Each scene shows the same named points in several views. A view is turned or mirrored, shifted and resized as a whole, has a little noise and may leave points out.
In the rows, 128 means zero.

Scene 1
View 1
k745: [101 127 124 118 146 112 146 149  91  95 151 116 137 116 132 105 123  92
  83 120 115 137 116 146  79 115 112 127]
k949: [105 143 140 116 135 118 145 127 121 111 154 135 135 134 133 102 147  96
 137 116 146 108 145 125  99 110 102 114]
k966: [137 113 152 137 138 140 137 105 155 122 114 110 120 153 149 154 134 109
 143 121 150  97 127 141 160 117 100 131]
k794: [125 136 155 117 139 137 136 106 157 123 131 121 117 152 145 140 141 109
 152 110 161  82 137 137 146 111  89 116]
k884: [115 120 142 141 118 131 154 110 148 131 132 132 144 149 140 114 160 108
 165 149 141 118 157 100 154 120 122 128]
k699: [131  87 132 141 140 123 135 121 122 111 114 113 125 136 141 134 125 103
 113 122 122 127 114 142 138 120 119 145]
k618: [124 105 142 106 129 117 130 104 151 132 129 151 109 146 135 106 156 116
 168 103 146  95 151 114 158 113 114 122]
k182: [106 140 137 132 132 119 151 131 110 108 154 130 146 132 134 100 145  91
 135 127 142 119 145 122  90 111 106 120]
k860: [122 116 137  92 159 115 120 129 119 102 134 121  99 127 135 127 118 105
  98  77 134  99 107 165 110 108  94 121]
k853: [133 114 143  96 156 114 112 117 126 108 132 133  93 134 135 124 127 103
 128  63 151  82 119 159 114 103  85 120]
k664: [103 127 130  93 144 113 138 135 121 110 146 131 119 126 133 104 133 108
 106 109 125 116 126 138 114 115 111 117]
k979: [104 108 129 109 128 124 150 122 148 128 130 129 128 138 139 111 146 122
 122 145 112 130 135 113 168 129 136 128]
k312: [121 136 150 156 134 148 156 117 144 116 127  95 149 150 150 155 133 100
 132 153 146 114 130 134 139 119 101 129]
k659: [133  84 130 115 145 108 120 121 113 110 122 133 105 129 133 114 129 103
 121  86 127 115 119 145 123 112 113 137]
k462: [110 115 134 101 136 121 141 122 145 124 132 130 118 138 138 116 141 118
 123 123 125 114 132 127 153 121 119 122]
k656: [117 139 141  98 167 122 125 140 109  91 144 104 107 123 139 140 105  95
  77  79 138  97  96 182  83 106  76 116]
k647: [115 135 142 123 141 123 139 124 122 109 144 123 129 136 137 119 136  96
 129 110 147 104 133 139 103 110  96 120]
k629: [130 103 140 115 144 120 125 114 134 117 123 129 108 140 138 126 135 108
 135  95 141 100 126 142 139 112 105 129]
k802: [119 138 150 128 144 142 146 119 147 115 130 102 128 146 149 151 128 107
 120 130 145 102 121 146 140 118  94 122]
k817: [118 141 147 125 139 121 138 120 121 109 148 130 130 138 136 114 142  91
 146 101 159  95 142 135  93 104  88 116]
k627: [116 120 138 156 127 129 156 123 121 114 134 115 153 139 140 122 142  95
 135 151 134 131 139 119 120 119 117 135]
View 2
k853: [114 141 161 113 103  78 147 119 118 116 106 110  84 143 157 144 137 116
 135 146 131 171  72 110 143 141  81 140]
k794: [132 155 132 127 105 104 161 122 121 128 125 107  91 104 109 138 134 116
 151 156 125 165 124  93 132 121 127 162]
k949: [133 103 132 140 100 126 153 103 143  98 121 126  99 143 115 139 158 134
 141 121 151 169 136 109 118 143 105 133]
k884: [138 134 103 149 111 146 154 101 105 139 156 115 104 119  96 110 134 139
 159 119 140 153 172 104  86 123 128 157]
k979: [122 140 106 141 129 152 170 123 103 155 155 134 108 155 128 117 143 134
 154 132 126 130 140 118  67 140 130 125]
k802: [118 147 123 129 125 109 147 131 138 121 122 125 116 126 110 146 128 120
 147 164 120 145 127 115 127 113 146 133]
k860: [105 133 155 115 119  87 145 129 132 112 103 128 100 165 161 153 141 119
 132 151 127 156  71 125 132 143  95 115]
k817: [131 111 140 133  95 106 141 101 142  94 113 115  96 130 113 143 147 129
 139 126 150 178 126 105 138 134  99 144]
k966: [118 168 121 129 125 102 140 125 107 141 135 111 109 114 112 128 110 120
 152 157 117 148 129 110 123 105 135 155]
k629: [116 148 139 122 116 100 145 116 103 133 128 112  96 141 140 128 127 123
 144 139 129 156 103 115 117 130 100 143]
k618: [137 149 128 132  97 121 171 106  86 151 145 103  76 122 130 112 141 127
 156 124 134 164 125  92  97 141  95 165]
k745: [104  90 133 136 131 124 129 115 157  89 115 151 127 193 140 149 149 139
 126 123 146 142 114 147 109 144 107  84]
k659: [105 134 144 123 122  98 130 110 100 127 127 119 101 168 159 123 122 130
 137 123 135 153  93 131 110 138  80 126]
k462: [122 141 122 133 120 132 169 124 111 142 138 129  99 151 134 128 145 128
 150 139 126 142 120 112  89 141 119 129]
k312: [119 141 107 141 132 119 129 122 138 118 134 126 130 120  88 137 116 128
 149 154 126 141 158 122 121  99 156 138]
k699: [ 99 142 123 131 141 108 118 117 107 133 137 126 124 161 138 122 105 132
 140 133 127 136 119 141 104 116 113 121]
k627: [120 114 108 149 126 134 124 103 131 111 140 129 126 144  99 124 125 142
 145 119 144 147 164 128 102 115 127 129]
k182: [130  92 126 145 105 131 139  97 148  91 124 130 109 150 109 138 153 140
 139 112 156 166 149 118 114 137 107 126]
View 3
k699: [120 146 124 123 118 154 135  98 139 107 121 127 133 121 128  99 127  75
 141 128 115 133 113 120 137 141 115 133]
k462: [141 158 150 150 123 128 126 113 110 107 131 125 124 116 120 127 109 102
 147 124 122 121 149 113 132 147 136 116]
k647: [146 139 114 133 120 140 128 125  88 104 149 134 145  87 127  85 109 121
 142 134 112 138 149 135 140 131 126 134]
k629: [136 134 145 131 131 144 140 117 102  93 121 146 141 115 113  90 113 103
 136 132 115 116 132 112 143 152 133 127]
k659: [148 141 138 107 136 156 151 112 109 104 113 149 150 120 120  91 125  90
 135 111 113 139 124 107 140 154 134 142]
k312: [100 142 103 163  98 138 109 106 129 101 154 110 119  95 127  94 108 101
 149 169 115 113 131 147 142 118  99 112]
k794: [121 126 141 164 121 129 123 127  87  83 140 139 132 101 105  83  98 126
 138 163 117  92 146 126 149 142 128 106]
k656: [152  95 102 106 140 134 124 157  74 110 129 137 176  94 140  89 157  93
 127 120 121 118 133 154 113 106 149 188]
k860: [152 113 131 113 143 137 137 141  83 104 117 144 164 110 126  96 140  94
 128 115 120 118 135 129 124 133 150 164]
k618: [143 160 169 153 126 139 143 108  93  88 128 149 125 115  98  96  82 128
 143 135 115 119 153  94 157 172 134  92]
k664: [164 151 128 124 130 132 129 127  90 117 139 131 146  98 134 115 121 107
 144 106 120 147 153 126 126 132 143 145]
k745: [166 155  91 106 119 143 125 121 106 135 149 119 151  86 156 113 137  93
 146  97 116 177 144 143 117 112 130 166]
k979: [136 182 153 159 114 129 122  97 131 115 135 112 109 121 124 144 103  94
 155 121 124 131 147 106 132 150 128 101]
k182: [157 166 103 132 109 142 126 114  92 116 165 128 137  74 135  91  98 130
 151 125 109 169 160 135 144 128 117 126]
k817: [151 138 114 132 121 142 132 128  73  99 154 145 149  78 121  70  99 137
 142 139 108 142 155 134 150 135 125 127]
k802: [113 127 119 157 114 129 112 124 109  98 143 118 131 101 123 100 120 102
 141 158 119 100 136 143 134 122 120 125]
k853: [152 108 142 116 147 143 147 140  69  89 116 161 165 108 111  73 123 112
 125 127 114 111 137 120 140 148 149 149]
View 4
k629: [129 117 125 142 155 118 115 168 135 133 125 141 136 162 133 100 129 117
 115 129 143 100 153 131 123 164 140 138]
k656: [134 139 108 134 143  97  90 170 188 103  82 102  91 154 158  90 126 126
  39 141 152 103 194 177  59 120 160 125]
k745: [153 160 154 108 143  78 106 138 190 113 110 120  80 111 169 130 108 103
 119 110 158 129 161 188  59 132 142 117]
k664: [132 135 127 120 154  97 112 146 154 113 124 122  85 142 162 125 117 116
 124 119 155 130 160 157  93 150 155 143]
k659: [142 136 146 136 152 118 126 172 147 153 123 147 111 168 147  99 126  96
 116 123 151  98 159 130 103 147 135 121]
k817: [119 142 125 106 184 100  79 145 148 130 143 127 142 131 152 111 110 146
 100 146 170 110 142 159  97 182 152 155]
k312: [139 107 127 138 139  90  91 146 161  89 115 136 196  83 106 121 121 137
 126 119 117  99 128 181 129 178 121 136]
k627: [147 133 154 118 151  88 102 135 161 116 135 145 164  86 130 134 110 119
 155 111 138 111 120 173 113 176 117 132]
k618: [115 108 120 133 175 126 119 157 100 140 160 151 141 164 134 117 126 127
 156 127 149 115 132 111 154 195 148 166]
k462: [131 106 121 141 142 107 127 151 130 105 129 136 116 140 137 127 127 114
 155 109 132 127 146 139 135 165 145 150]
k802: [130 102 107 145 138  98  96 156 154  87 108 124 165 115 116 112 128 138
 105 126 123 105 148 168 124 166 139 145]
k966: [130  97 113 155 144 116 106 171 134 113 117 143 186 136 105  99 135 130
 111 128 121  87 142 142 144 175 129 141]
k884: [129 109 138 123 165 104 109 134 121 119 159 154 174 103 122 138 115 129
 184 113 136 120 107 146 154 202 127 158]
k794: [112  99  97 141 164 115  92 160 125 107 132 130 173 140 119 105 129 151
 107 142 136 103 142 141 142 189 150 166]
k979: [142 101 138 142 131 102 141 144 129 103 134 148 121 121 131 143 126 101
 192  91 120 133 131 140 147 166 133 144]
k647: [127 135 127 117 165  98  90 147 154 120 129 126 134 127 147 115 114 135
 108 134 156 112 148 163  98 169 147 146]
k853: [119 129 110 136 168 124 102 178 140 141 120 127 115 189 148  84 130 128
  69 148 162  96 175 129 101 155 159 144]
k949: [123 140 129 104 178  94  90 133 148 119 146 126 122 121 157 127 106 137
 128 133 166 128 139 163 100 179 153 157]
k860: [130 129 114 140 147 112 109 174 159 121 101 120  93 173 153  93 131 116
  74 134 149 106 183 146  89 135 155 131]

Which points are out of place in each view (at most two, in the order of its rows)? Write - if all are in place.
view 1 -> k664
view 2 -> k745
view 3 -> -
view 4 -> k966, k979
